Each row is a point on a landscape with many valleys, with its height.
From any point a ball takes the steepest step (drop divided by distance) to one of its 2 nearest points. It stops when none of these is lower. Distance is the straight distance between rows; heights are no part of it.
Mefem: [ 15 -10 -14  -4  -8   7   7  17  -5 -12 -14  15  12   9   4 -11  -3   5
  -3  -3  -1   5   5   3  -1   0 -11   1   5  -9   2   8 -10 -18 -20   7
 -13   7   4  23   2 -10  -5  -4  -7   0   0]  (h 21.9)
pebu: [-11   7  21  -9  11  -3 -28 -41  -1   8   5   4  -2  -3   6   4  -3 -16
   3   9 -26  -5  10  -7   2  -1  23  -6  11   8   4 -11  -3   9 -19  16
  21 -16 -18  -5  -3   7  -2   3   4  -3 -26]  (h 55.8)
Let: [ -1 -11  -9   9 -15   0  -3  28  -2 -19   5  -5   3  12  -4 -16   3  21
 -11 -16  23  16   0  25  -5   5 -24  -2  11 -42 -21   5  10 -24   1 -25
  16 -10  13   7  -8   3   7   0 -13 -16  26]  (h 57.4)
morus: [ -7  29   0   2  -9   3   5  -4   9   5  13 -27 -10  12  -7  -2  12   6
  -8  -4  -8  -4  -4   7  -8   4   3   8   8  -2 -22   0   7   7  28 -12
  28  10  12 -17   0  10   1  12  -1  -9  15]  (h 37.9)
guvez: [  5  -3 -11   1   5  11  27  12  -1 -13 -15  -5  15  10  -4  19 -11  -5
   1  -3  -6  -4 -10 -16 -10   4  11  -8 -22   2  33  10  -1   0  -5  24
 -37  14  19  31  25  -2  -3  -3  -1  11  -7]  (h 59.2)
vude: [ -9  15  -1  -3  -8   1   1  -4  -1  -4   7  -8  -2  14  -2  -8   6  -2
   0  -7 -12   8  -3   7  -7   5  -7  -2   6 -11 -11  10 -10  -1  -2  -3
  16   0   8  -1  -9  11   2   8   1 -13   0]  (h 11.9)
gules: [  1  -1   0  -1   5  -1 -15  -5   4   9   0  10  -3  -5   3   5  -2  -9
  -1  10   1 -11   9 -13   6  -4   7   6   2  19  -1 -14   6  -1  -3   3
  -4   7 -21  -8   2 -14  -9  -5   8   3  -6]  (h 41.1)
fafo: [  4 -27  -2   3  -1   0  10   4   6   7 -19  17   3   0   1   6 -18  -8
   3  -5  37  -4  -2 -10   7  -5 -10  -5  -9  31  17   3   5  -4  13   5
 -40 -11  -4   6   9 -13   7 -10   3  24  -4]  (h 18.7)
Gula: [  1  -4   6  18   3 -13 -12  17   9   3  17   0 -20 -26  -7 -21   0  25
 -15  -6  34  11  -9  17   5   1 -10  -3   4 -12 -34 -11  20 -20  26 -18
  -1 -26 -10 -21   1 -10  11 -15  10   0  22]  (h 38.6)
Pepir: [-19   3  -7   9   3   0  27   5  -4   5   2 -20 -15  -7  -6  12  -6  -7
  11 -12  26   1 -16   0  -6  -3  -4   2 -27   7   9  12   6   8  32 -12
 -27  -2  22 -13   4   7  10  14   9   7  10]  (h 5.0)
fup: [  9  -3   3  -9  -4  -1  -8 -10  -5  -1  -6  20   8  -4   9 -10  -4  -1
   3   1 -19  10   7   0   3   0  -7  -1   9  -1  -4   3 -14  -6 -31  10
   3  -4 -10   5  -7  -1  -3  -9   1   0 -15]  (h 39.9)
pip: [ 33   4   1  -9 -10 -14 -18  -2   1   3  -4   8  12   3   4 -24   9  19
 -13  -2 -33  -1  12   7  13  13 -15   9  23  -8 -10 -16  -6   9 -13  -7
  38   7  -6  -6 -20  -1  -8  -9  -9 -13   2]  (h 39.6)
Dut: [ -4   9  11 -11  10   5 -17 -22   3   8  -3  -6  -1   5   0  16   9  -4
  -4  16 -34 -22  11  -7  -4   5  29   1  17   9   7 -16   3  12 -13  12
  17  12 -13   8   6   0 -10   6  -2  -8 -13]  (h 18.5)
nevi: [ 18 -22   4 -12   8   2  -6  -4   2   3 -22  24  17 -24  14  14  -4   1
   4  19 -13  -4  10 -15   9  -6   9   2   2  23  11  -3  -2   4 -25  17
 -16  10 -22   8   4 -13  -4 -12   3  20 -22]  (h 23.0)
vupa: [ -1 -18  -3  12 -13  -5  -1  29  -1  -7   8   1  -4  -8  -8 -19  -2  25
 -13 -13  38  17  -9  25  -3   2 -19   0   7 -31 -20   2  13 -32   7 -23
  -3 -15   8  -1  -2  -6   8 -10  -4  -4  27]  (h 50.8)
rodaf: [ -8   5 -18  -1   9  12  -2   6   1   3   2 -16   1  21  -8  20  10  -2
  -9  10 -12 -33  12 -10  -8   1  13   9  10   4  12 -11  18   2   1   2
  -1  24   0  19  25 -13 -17  11  -2 -12  10]  (h 65.3)
Fenam: [ 27 -13   6  -8  -3  -1  14  15  -1  10 -13  20   3 -29   4   4   3  12
   6  -2   4   1  -7  -2   8  -9  -4   4   1  15   0   8 -11   2  -7   9
 -17  21 -14 -15 -15   0  -4 -21  12  20  -6]  (h 79.4)
Bibe: [ 30   7   4  -1  -9 -15  -6   3   3   6   4   9  -2 -14  -1 -21  14  23
 -12 -11 -18   8   1  15   8  10 -16   8  22 -10 -17  -3 -10   5  -5  -6
  26   9  -6 -17 -27   4  -3 -16   4  -7   6]  (h 27.3)
boz: [ -1  -3  -3  -7   6   6  -8 -13  -6 -11 -10  12  16  10   8  -5  -7  -9
  -2   9 -18   1  11  -1  -4   3   3  -9   7  -8   3  -2  -9  -7 -35  12
   1  -8  -7  26   5  -7  -5   6  -7 -10 -12]  (h 31.4)
gopa: [-10   6  -3  11  -1  -3 -22   0   5  -7  16   3  -5   8   7 -21  -5  -2
  -9   5  21   5   7   0   2   0 -11  -3   7  -7 -23 -13  13 -18   9 -20
  17 -22  -4 -11   7  -9   3  -2  -1 -15  14]  (h 75.4)
meno: [-12  19   2 -10  -1   6  -6 -19  -2  -9   3 -17   5  34  -8   8   8  -1
  -8   6 -40 -16   6   0 -11   7  17  -5  14 -15   3  -1  -3  16 -16  13
  30   3   7  24   4  13  -6  18 -18 -21  -6]  (h 51.2)
rosim: [ -7 -19   3   2   1  -3 -15 -20   2   1  -9  22   6   4   8  -9 -22 -21
   4   5  27   2   6 -10   9  -3  -5  -5  -4  27   4  -9   3  -7  -7   1
 -19 -37 -19   6   2 -14  11  -8   0  10 -10]  (h 38.4)
zepem: [-10  -3  -2   4   6   3  27   2   1 -11 -11  -6  -1  12  -4  19 -17 -14
   6  -5  11  -3 -11 -16  -6   3   8  -7 -32  11  38   8   5  14   9  16
 -38  -4  19  20  20   1   6   2  -2  10  -7]  (h 63.7)
Vuz: [  6   0  -3  -1 -10   0  13  11  -2   4  -4   5  -3 -10  -4  -2   3   6
   1 -13   7   4  -8   4  -2   0  -8   0  -1  -1  -7  13 -10  -9   0  -3
 -15  10   3  -4  -9   3  -1  -7   7   4   2]  (h 25.8)
gid: [-26  24 -14   2   1  12  -1   1   0  -3  18 -35  -1  42  -5  11   6  -4
  -4   6  -7 -19   7  -5 -15   5   7   8   7  -8  -1  -5  20   9  18 -12
  19   6  20   9  24   2  -4  24 -14 -19  19]  (h 54.3)
Nibap: [ 12   9  14  -5   4   6   5   7   6  13  -4  -7  -5  -9  -3  20  16   0
   9   6 -23 -16  -7  -4  -6  -6  15   3   3  16   5   3  -1  18   2  15
   7  38 -10 -16  -4   9 -13  -4   8  10  -7]  (h 32.9)
vum: [-20  16 -15  11  -3   5  16  14   1   8  15 -35 -11   6 -10   6  12   6
  -2  -9  10  -6  -7   8 -11  -1  -3   5  -4  -8 -13  11  13   2  39 -21
   6  15  26 -17  12   7  -1  18   3  -5  25]  (h 30.6)
mip: [-19  18  12  -8   3   3  -7 -26  -4  -5   8 -16  -3  20  -8  12   7 -10
   0   8 -35 -10   1  -3 -11   4  29 -13   2 -11  12   6 -11  15  -9  19
  21  -3  12   8   4  19  -4  14  -9  -6 -19]  (h 45.5)
kulug: [ 13   1   2   1  -5   0  19  13   1  14  -4  -3  -9 -26  -8   2   8  10
   0 -14  11   0 -16  10  -1  -7  -4   2  -1   4 -15  15  -9  -1  10  -1
 -16  19  -4 -22 -20   8  -1 -11  16  10   8]  (h 34.2)
gega: [-32  12 -10  12  11   3  -3  -4  -1   8  16 -23 -13  14   0  16  -4 -19
   8   7  20 -16   5 -17  -7  -7   8   9 -12  12  12  -7  24   3  32 -13
  -7  -6   9  -6  23  -7   0  16   4   3   9]  (h 75.0)
Bufim: [ 17   0  -5  -4  -2   8  29  10  -3 -10 -19   5  18   2   0  11  -7   3
   2  -6 -15   5 -14 -10  -8   2   2 -11 -15  -7  23  20 -11  -3 -14  28
 -28  17  18  27   8   6  -1 -10  -4  14 -14]  (h 55.2)
fal: [ 29 -19  -3  -1  -6 -14 -20  13  -2   2  -6  27  10 -12   6 -23   3  15
 -13  12  -8   1  13   4  22   3 -12   9  17  -3  -4 -20  -1 -13 -13  -8
   8  10 -15  -2  -7 -21  -9 -15  -5  -2   7]  (h 57.6)
zanoz: [-24  -1   0   4  10   1   8 -12  -1  -7  -2  -8  -8  14  -5  19 -13 -24
  13   4  10  -9  -2 -18  -4   0  14  -4 -25  15  33  -3   9  13   9  10
 -25 -16   6  19  19  -1   7  12  -4   7  -9]  (h 68.0)
mesol: [ -3   7  26   2  10   2  -3 -15   0  11   0  -9 -15 -13  -2  28   7 -20
  17   0 -12 -11  -9  -7  -5  -9  22  -2 -12  24  15   1   0  20  12  22
   2  10 -15 -18  -6  21  -4   0   7  24 -21]  (h 90.8)
muge: [-27   7  14  -2   3  -6  15 -19  -6 -18  12  -3  -7   7   5  -2 -16 -19
  22  -4  14  34 -12   6   5   1  -3 -13 -24 -11  13   5 -22  16  -1  -7
   4 -47  21   0  -7  19  26  12  -7  -5 -13]  (h 69.3)
ludid: [  9 -11  14 -11  15   2 -15 -19   1   5 -13  15  11 -24  11  18   4   0
   8  17 -31  -8   9 -12   4  -3  21  -3   9  13  14  -4  -3  11 -29  19
   5  10 -19   5   2   0  -8  -7   3  10 -28]  (h 29.3)
koz: [ -4   4  -8   1  -9   4  19  13  -6 -13   0  -5   5  10  -3  -6  -1   1
   7 -16  13  15  -8   9  -8   6 -12  -4 -11 -21  -1  20 -12  -9  -6  -4
 -15  -2  23  10  -5   7   9   7  -5  -9   7]  (h 34.7)
dof: [-11   2   5 -10  14   2 -22 -29  -1   2  -5   5   9   7  10   8   1 -11
  -9  21 -25 -18  19  -7  -1   4  24  -3  19   2   6 -18   3   4 -25   7
  15  -2 -17  21  10  -9  -8   7  -3 -21 -10]  (h 8.7)
zaru: [-14   0   7   7   5 -10 -11 -24   6   2   9   9  -8  -7   6 -12 -13 -19
   8  -2  29  12  -4  -7   5  -1  -6   0 -11  21  -6  -5   2  -4  15  -8
  -2 -42 -17 -12 -10   2  20  -6   9  12  -5]  (h 81.7)
raf: [ 22 -11   0  -6  -9  -4  -7   1  -6  -6  -8  27  10  -7  13 -24  -3   8
  -3  -4 -12  15   7   9   9   3 -17   3  19  -6  -7   0 -15 -16 -33   2
   4  -7  -7   5 -17  -3  -2 -13   0   0  -6]  (h 46.5)
pud: [  5  17  -2  -2 -11  -2  -5   0   7   4   8  -8  -6   9  -5 -11  11   8
 -11  -7 -13  -4   3   4  -4   6  -7   6  11  -4 -18  -3   2   5   8  -8
  26  12   2  -9  -8   4  -5   2  -1 -13   8]  (h 26.9)
Sete: [ -6   9  14  -5   2   1  11 -10  -5  -2  -4  -2  -4  -3  -8  15  -3 -10
  13  -7 -18   0 -10  -7  -8  -2  12 -11 -15   0  16  17 -14   8  -4  21
  -9   2   9   5  -2  17  -1   1   0  14 -22]  (h 55.7)
Zeso: [ 32 -21  -2  -1 -13 -10 -10  21  -6  -4  -9  32   8 -13   7 -26   0  21
 -13   2  -1  13   6  15  17   1 -18   9  18 -12  -7  -8 -10 -22 -17  -5
   1   3 -10   5 -15 -14  -3 -19  -6   4   7]  (h 53.1)
kilop: [-11   1 -10  14   0   1  15  12   2  12  11 -25 -16 -21 -12   3   4   8
  -1 -13  29   2 -17  12  -2  -7  -3   0 -14  -2 -18   9   9  -3  39 -18
 -16  -1  11 -28  -1   6   7   4  14   6  23]  (h 22.1)
suza: [  4   4  29  -1  10  -4  -9 -22   4  15   2   3 -11 -24   3  12   4 -15
  16  -4  -7   2  -4  -7   3  -8  11   3  -7  29   3   0  -1  16   7  19
   8   0 -27 -26 -16  14   3 -10  15  26 -22]  (h 88.9)
pomog: [-28  14  -3   9   5  -3  -4  -9   3  -5  18 -14  -8   1   5 -10  -7 -12
  10   2  26  17  -5   1   0   0  -3  -3 -10  -1 -12  -3   3  -2  24 -21
   8 -33   9 -13   0   6  17   9   9  -4   5]  (h 38.0)
siku: [ -8  16 -10  -5  -2   8 -11  -5  -2 -13   2 -15  12  45  -4  -1   1  -3
 -12   4 -20 -10  13   2 -10   7  -1  -1  13 -20  -5  -5   6   9 -14  -5
  32   1   7  25   5   4  -5  22 -20 -27  10]  (h 41.6)
maf: [ 35 -15   2 -10  -3  -4   5  14   1   5 -14  23  10 -27   9  -1  11  17
   6   9 -18   3   2  -3  12  -5  -6   9   8   7   2   3 -11   2 -18   9
  -4  29 -12 -10 -14  -3  -8 -19   5  16  -6]  (h 77.1)
Pedak: [-16  18 -11  -6   4  12  -3  -5   2  -1   6 -25   1  35  -9  17   9  -3
 -10  10 -22 -30  11  -7 -12   6  18   7  13  -2   7  -9  16  10   2  -1
  16  15   7  21  20  -1 -12  17 -10 -18   9]  (h 60.9)
Nud: [ -1 -22   3   6  -3  -6  -4  -5   5   7  -7  21  -2  -6   2  -7 -17 -11
   2  -6  41   3  -1  -6  11  -3 -11  -2  -6  32   1  -4   5 -10  14  -4
 -24 -25 -15  -5  -2 -11  15 -15   7  20  -4]  (h 29.4)
mina: [ -7   8 -12  14  -4   2   6  19   6  13  16 -26 -15   1 -11   2   9  15
 -13  -5  16 -13   1   4  -8  -2  -5   7   4  -5 -18   1  23  -3  39 -19
  12  20  10 -21  18  -5  -6   7   2  -5  30]  (h 19.2)
Vek: [ 25  -3  -3   4  -7 -14 -17  16   4   5   4  13   0  -2  -4 -21   8  19
 -20   4  -6  -7  12   9  15   9 -14   7  16  -9 -11 -21   8  -6   6 -16
  23  16  -8  -7  -6 -16 -11 -10  -6  -9  16]  (h 62.9)
goka: [  7  -4   2  -3  -9   7  24   9  -3 -19 -10   4  17  16   5  -9 -15   0
   7 -14  15  25 -11   6  -5   7 -13 -13 -14 -15  16  17 -18  -9 -17  10
 -29 -14  27  21   0   3  14   1  -9  -3  -1]  (h 42.4)
bogag: [ 15 -19 -12   7 -12   2  11  35  -4   5  -4  10  -4  -4  -8  -6   3  19
 -11  -7  19  -4  -2   9   4  -4 -13   9   4 -13  -6   4   7 -21   9  -8
 -12  24   2   5   7 -14  -9  -7  -1   4  17]  (h 18.0)
rolu: [ 26  -5 -13  -3  -7  -7 -17  11   2   4  -5   4  10  10  -1 -13   8  15
 -23  10 -19 -16  19   1  12   7  -8  11  19  -8  -3 -25   9   3  -1 -12
  26  20  -7   5  -1 -15 -16  -1 -14 -15  13]  (h 67.3)
puzu: [-27  15 -17  11   0   8  19  10  -3  -2  16 -39  -8   2  -4   3   9   8
   8 -11  16  16 -16  17  -6   0  -4  -1 -13 -19 -13  11   2   6  31 -27
   1  -4  36 -14   1  13  14  22   0 -13  21]  (h 30.5)
vunis: [-19   3  -4  -5  16   8 -19 -22  -4  -7  -2   3  14  22   7   3  -6 -17
 -10  19 -10 -15  19  -5  -5   2  15  -6  15  -6   3 -18   8  -2 -25  -1
  10 -10  -9  30  18 -12  -7  14  -7 -28   3]  (h 19.1)
rem: [-10  -1  17   4   9 -11 -16 -31   5  10   6  10 -11 -15   7  -1  -5 -22
   9  -2  12   5   0 -12   8  -3   1   3 -11  32   0 -10   3   4  14   9
   2 -29 -32 -15 -14   3  14  -8   9  20 -16]  (h 84.6)
Rogad: [ 10   8  20 -13   6  -5 -25 -31   3  11   4   7   1 -10   7  -5   5   1
   2   7 -38  -1   9  -3   7   5  11   4  17   8  -1 -11  -6  14 -24  13
  30   2 -15 -13 -10   2  -7  -5   3  -4 -19]  (h 55.6)
Kar: [-30  12 -12  12   5   4  24   7  -6   2  12 -34 -16  -2  -4  11   0  -3
  13  -8  22  10 -15   6  -6  -3   0   3 -25  -5   4   9   8  11  36 -22
 -13  -5  32 -15   8   8  12  21   5  -4  16]  (h 18.4)
fozu: [  4   0  19   4  12  -4 -16 -21   7  15   4   9 -10 -20   6   6   3 -15
   8   3   7  -4   6 -14   7  -7   9   7  -8  34  -2 -14   8  11  11  11
   2  -5 -37 -25 -12  -5   3 -11  15  19 -12]  (h 86.9)
gilog: [ -2  16  15  -6   5   4  -9 -12   5  13   2 -11 -10   3  -3  19  13  -6
   3  11 -24 -19   1  -7  -5   1  23   4   5  16   4  -8   4  14   3  10
  10  22 -10  -8   2   6 -10   4   5   2 -10]  (h 26.3)
favi: [ -5  -2  -5  19   0  -4   0  17   6   9  17 -17 -18 -25 -14  -8   4  22
 -12  -8  34   7 -12  15   1  -2  -8   0  -1 -10 -28  -2  18 -15  37 -19
  -6  -9   1 -27   5  -4   8  -6  13   3  25]  (h 31.6)
febes: [ 17  -6  -9  -7  -1   3  -7  -2  -8 -14 -17  13  21  12  11  -9   0   6
  -6   6 -34   4  13   2   1   2  -6  -2  17 -17   2   1 -13  -4 -38  13
  13   4  -4  30  -4  -2 -11   4 -12 -13 -10]  (h 21.6)
bubo: [ 24  -9   1 -10   2  -3  -9   3   2   5 -11  15   9 -14   8   0  11  10
   0  14 -29  -5   9  -6   9   0   0   8  13   6   4  -7  -6   7 -20   7
   7  24 -14  -4  -8  -8 -14  -8   0   1  -7]  (h 74.6)
godom: [  5  -9   2  11  -8  -9  -7  15   3  -2  11  11  -9 -15  -5 -21  -2  16
 -14  -8  30  14  -5  16   4   2 -13   0   7 -13 -24  -4   8 -26   8 -17
  -1 -16  -3 -10  -4  -8   7 -15   4  -2  18]  (h 44.9)
daz: [ 22 -11  13  -2   5  -4   2   9   4  14  -4  17   0 -33   4   7   6   4
   8   5   7  -2  -2  -4   6 -10   5   5  -4  28   0  -3   1  11   2  10
  -8  21 -28 -29 -17  -3  -5 -21  17  22  -6]  (h 81.6)
betig: [-20  14  19  -4   1  -7  12 -20  -9 -10   8  -8  -9   1  -6   7  -6 -15
  16  -8 -14  14 -10   0  -6  -1  13 -14 -21 -10  17  18 -21  16   0  15
   1 -18  21  -1  -6  28  10   9  -4   7 -22]  (h 60.7)
zem: [-18  12   2  -3  -2   1  27  -3  -7  -1   6 -22 -10 -15  -7   3   3   1
  12 -18   6  22 -25  15  -4   0  -3  -6 -22 -14  -2  19 -17  12  14  -6
 -17 -15  27 -12 -19  26  22  11   9   1   0]  (h 53.3)
vik: [ 20   3   1  -4 -11  -4   9  10   0   4  -5   6  -1 -12  -2  -8  12  14
  -2 -12 -15   4  -4   9   2   1 -11   5  11  -7 -12  11 -15  -2  -5   0
   9  19  -3  -9 -21   9  -5 -10   7   0   0]  (h 13.3)
Sanes: [-15   2 -10   4  -4   5  27  11  -5  -7   7 -24  -5  -9  -5   1   2  11
  11 -20  27  25 -25  20  -2   2 -10  -7 -23 -22  -5  16  -9   4  11 -20
 -27 -20  36  -7 -12  15  24  10  -1  -8  14]  (h 53.8)
tipe: [  7  -8   0  -6  -8   2   6   2  -4 -10 -11  16  15   9   8 -13 -14  -5
   6  -6   9  17   0   3  -3   2 -12  -9  -1  -4   3  11 -17 -15 -23   8
 -19 -17   6  17  -2  -2   6  -4  -3   3  -8]  (h 32.5)
Subes: [ 21 -26 -11   1  -4   0   2  33  -2   7  -7  20   0  -9  -2  -1   1  15
 -11  12  10 -11   6  -2  13  -6  -5  15   5   2   2  -7  10 -12   5  -4
 -14  32 -11   3  15 -25 -16 -10  -1   9  13]  (h 27.6)
Dozop: [-10   9  -4   2  -5   1  20   9  -2   4   1 -12  -7  -5  -8   4   0  -4
   7 -14  13   2 -13   2  -5  -1  -1   0 -14   1   0  15  -3   0  17  -5
 -18   6  14  -8  -2   7   4   6   8   3   3]  (h 19.0)
Gosas: [  1  -8 -12  12  -7   0   4  27   0  10   9  -3 -10   1 -10  -2   4  13
 -12  -2  18 -12   3   4  -1  -3 -10  10   4  -7 -10   1  17 -14  22 -15
   1  25   4  -6  15 -14 -10  -1   0  -4  23]  (h 4.9)
puvak: [ 10  -1   9  -8   1   3  11  -1  -2   4 -12   9   4 -12  -1  14  -1  -3
  12  -4 -14  -1  -9  -8  -3  -5   4  -6  -6   8  10  15 -12   4 -12  21
 -13  12  -2   2  -3  10  -3  -9   4  19 -23]  (h 51.7)
Gamom: [ -2   3  -8   9 -11  -4 -12  19   3 -16  10 -15  -1  17  -3 -21   4  23
 -19 -11  14  11   5  20  -4   9 -23  -3  16 -33 -30  -6  16  -9  16 -29
  40 -13   9  -8  -3   7   4   2 -15 -25  27]  (h 64.5)
gedan: [  1  -5   5  -3   7   3   1  -3   3   7 -11   7  -1 -10   0  19  -4 -13
  10   3   1 -10  -2 -13   0  -7  10   0 -11  28  11  -1   2   6  -1  12
 -18   7 -18   1   1  -3  -4  -5   5  19 -16]  (h 46.8)
Fug: [-20  14  -4   3  -1   1  -7  -4   0  -5  14  -6  -3  16   1  -6  -5 -15
   5   3   8   6   1  -3  -5   2  -2  -1  -4  -5  -7   2   1  -4   4  -9
   6 -15   7  -2   4   2   4  11   2 -11   1]  (h 27.0)
sul: [ 13 -18  -1  -7   1   4   1  -1  -1  -2 -21  22  15  -8  12   4 -10   0
   2   8  -4   2   6  -9   5  -4   1  -3   0  15   8   2  -8  -8 -23  14
 -23  -2 -11  14   7 -13  -2 -11   1  16 -19]  (h 16.4)
Bet: [ -5   9  -5   4  -6  -1 -19   3   4 -15  13  -3   1  25   2 -22   0   4
 -13   1   5   5  10   7  -4   7 -17  -2  15 -18 -23 -11  12 -11   2 -20
  33 -13   4  -4   1   0  -1   6 -13 -26  19]  (h 70.5)
namun: [-18   3  10  -2   0  -5   3 -12  -1 -12   9   2   2   3   6 -12 -16 -16
  15  -5  24  30 -10   8   1   3 -10 -10 -11  -6  -2   5 -16  -2  -6 -12
  -3 -46  10  -2 -11  12  24   4   2  -3  -5]  (h 73.7)
govov: [ 22  -9  -5  -2   1   5  14  32   5  10  -8   5  -1 -14  -2  16  12   9
   1  10  -2 -18  -3  -5   3 -11   5  10  -1  14   6   2   5   7   6   7
 -11  48 -11 -12  -1  -7 -20  -9   5  11   7]  (h 40.1)
Beru: [ 14  -5  -3  10  -4   0  15  25   5  17   3  -9 -14 -25 -15   2  14  18
 -10 -10  15  -7 -15  16   2  -8  -6   5   0  -3 -19   7   5  -1  25  -6
  -7  31  -3 -25  -8  -1  -6  -8  14   5  25]  (h 41.5)
buzul: [  3   0  11  -8  10   5  -4 -17  -4  -3 -10   5   8 -10  -1  22   5  -1
   5  10 -38 -11   2  -9  -7   0  23 -12   2  -1  18   7  -8   9 -24  28
   6  10  -3  17   7   9  -9  -1  -3  10 -31]  (h 34.9)
bub: [  8 -11 -24  -1   7   9   4  22   1   1  -6  -2   6  11  -4  18  11   8
 -13  12  -8 -30  13 -10  -1  -3   7  13  10   4  15  -9  14  -2  -2   2
  -7  35  -5  20  25 -22 -23   5  -3  -4  11]  (h 69.0)
Veti: [-25  12   0   4   2  -4  14  -9  -3  -3  12 -18 -12 -11   0  -2  -5  -7
  15 -10  19  25 -18  11   0  -1  -2  -4 -20  -5  -4   8 -10   8  22 -16
  -7 -30  17 -14 -13  18  25  10   9   0  -1]  (h 46.7)
zel: [-31   9  18  -2   5  -7   8 -29  -7 -16  13  -6 -14   7   1   5 -10 -22
  18   0  -3  19  -7  -2   3  -4  14 -14 -27  -6  23   8 -21  20   3   8
   8 -38  18  -1  -7  25  18  16 -10   4 -21]  (h 64.9)
sulog: [-12  -4  -5  11   1  -1 -23  -5   3  -1   8  11  -2   7   6 -13 -14 -12
  -5   9  28  -2  10 -11   3  -4  -5   0   0   6 -10 -14  15 -16   2 -15
  -1 -23 -10  -3  13 -19   1  -2   0  -6   7]  (h 79.1)
nov: [  6 -14  -8   4  -1   2 -10  12   1   8   0  17  -4  -4  -2  -2  -5   2
  -9  10  16 -10   8  -8   9  -6   0   7   3  12  -2 -12  13 -11   3  -5
 -11  13 -14  -2  12 -23 -11  -8   4   5   6]  (h 34.8)
vura: [ 23  -5  -3   4  -4  -1  13  30   5  15   0   2  -9 -16  -9   4  15  18
  -8   0   4 -13  -4   6   5  -6  -2  10   5   4  -7   1   7   4  19  -3
   2  43  -9 -20  -5  -7 -14 -10   7   3  19]  (h 45.2)
gef: [ 16  -3  -8  -3  -9   8  31  16  -6 -14 -14   3  19  10   1  -4  -6   7
   4 -17  -3  14 -11   0  -9   5 -10 -10 -13 -19  15  24 -18 -10 -15  21
 -24  11  23  27   2   8   5  -4  -8   3  -2]  (h 50.1)
bosuz: [-28   3  -4   7   9   2  -1 -11   1   2   6 -10 -12  10  -1  14 -11 -24
  13   5  19 -11   1 -17  -4  -4   7   5 -20  17  18  -4  14   6  21  -4
 -15 -16   2   4  13  -2   4  12   2   5  -1]  (h 71.6)
zag: [ 29 -11 -15  -6  -8   3   5  15  -9 -15 -22  17  20   7  10 -11   1  15
  -5  -2 -24   7  10   3   3  -2 -15   3  14 -18   5   7 -14 -11 -28  13
   0  12  -1  27  -8  -5 -10  -1 -12  -2  -6]  (h 10.4)
Fiso: [-13  -2  -9   6  -6   4  20  17  -5 -18   8 -16   4   9  -2  -7  -3   6
  10 -14  35  23 -12  17  -5   5 -15  -6 -12 -24  -1  16  -4 -11   3 -22
 -14 -17  33   5  -1   3  14  10  -9 -13  18]  (h 45.1)
kepet: [ 10 -17  -4  -5  -1   6  15   6   1  -2 -22  14  13   3   4   7 -15  -6
   4  -1  12  -1  -2 -10   1  -2  -1  -9 -11  17  19   8  -4  -5  -7  15
 -39  -2   1  19  12 -11   1  -8  -1  18 -13]  (h 6.3)
Reb: [-11   4 -12   0  10  11 -15  -8  -4 -21  -1  -5  18  41   2  -3  -2 -12
 -11  11  -7  -6  15   0  -9   5  -3  -4  12 -23  -1 -10   7  -3 -26  -3
  18  -8   2  32  13  -7  -4  23 -19 -31  12]  (h 31.3)
suned: [ 28 -10 -10 -10   2  -6 -13   7   5   4 -16   9  18  -3   5   1  15  14
 -10  21 -33 -18  19  -7  12   5   3  13  20   0   8 -18   0  10 -15  -1
  16  29 -11  10  -3 -14 -16   0 -10  -9   0]  (h 71.7)
baze: [-19  -2  15  -6  10  -4 -21 -38  -4  -1   1   9   2   2   6   1 -13 -25
   6   8 -13   1   8 -10   0  -3  16 -13  -1   6   9  -4  -7   4 -22  14
   8 -33 -16   7   0   6   5   5  -1   1 -24]  (h 51.0)
kozil: [-19  23  -5   2  -1   6  -8  -7   7   6  18 -24 -10  24  -2   4   6  -4
  -5   6  -4 -16   4  -7  -9   3   6   8   6   3 -10  -7  17   5  23 -11
  18   7   8  -8  15   0  -5  14  -2 -11  12]  (h 46.6)
nar: [ 26  11  14 -15  -2 -11 -18 -20   4   9   4   3   6  -7   4 -17  13  13
  -2   1 -42   1   7   3   9  12  -2   9  22   3  -7  -9  -8  17 -18   5
  38   9  -8 -17 -19   5  -7  -9  -1  -6  -6]  (h 49.1)
bofa: [ -8  -2   5   4  -4  -8  -7 -11   3  -4   6  13  -1  -6   6 -18 -15 -10
   5  -6  34  19  -5   4   4   0 -13  -6  -3   7 -13   0  -4 -12   0 -14
  -7 -44  -6  -9 -11   2  18 -11   9   4  -1]  (h 78.3)
Fimot: [ -7  10  15  -4   9   5  -5 -25  -5  -3  -1  -9  -2   6  -9  28  10  -5
   3   9 -39 -20   2  -7 -10   3  37 -15   3  -5  19   3  -8  14 -15  26
  13   8   6  13   8  17  -9   5  -5   2 -27]  (h 40.0)
Miguz: [ -9 -13  12  -6   5  -4 -14 -30  -1   3  -9  20   8  -4  10  -2 -19 -22
   9   4   2   5   5 -10   6  -3   2  -7  -4  21   7  -4  -6   0 -20  11
 -10 -33 -20  11  -2  -3  10  -6   0  12 -23]  (h 45.3)

Call two points neighbours if one is among the 2 nearest of the other. Go from one point of each pair to the other, from neighbour to neighbour, staying as low as possible. Name the highest point that can't be avoided.
vik and vude => bub
zag and vude => Sanes
zag and koz => goka
vik and Gosas => vum
vik and Pepir => Vuz
kepet and dof => meno

For each start below, name the point where the ball stops.
maf => zag
gopa => Pepir
suza => Gosas
Zeso => zag
rodaf => vude
zel => Gosas
pebu => kepet
Fimot => kepet
zanoz => zag
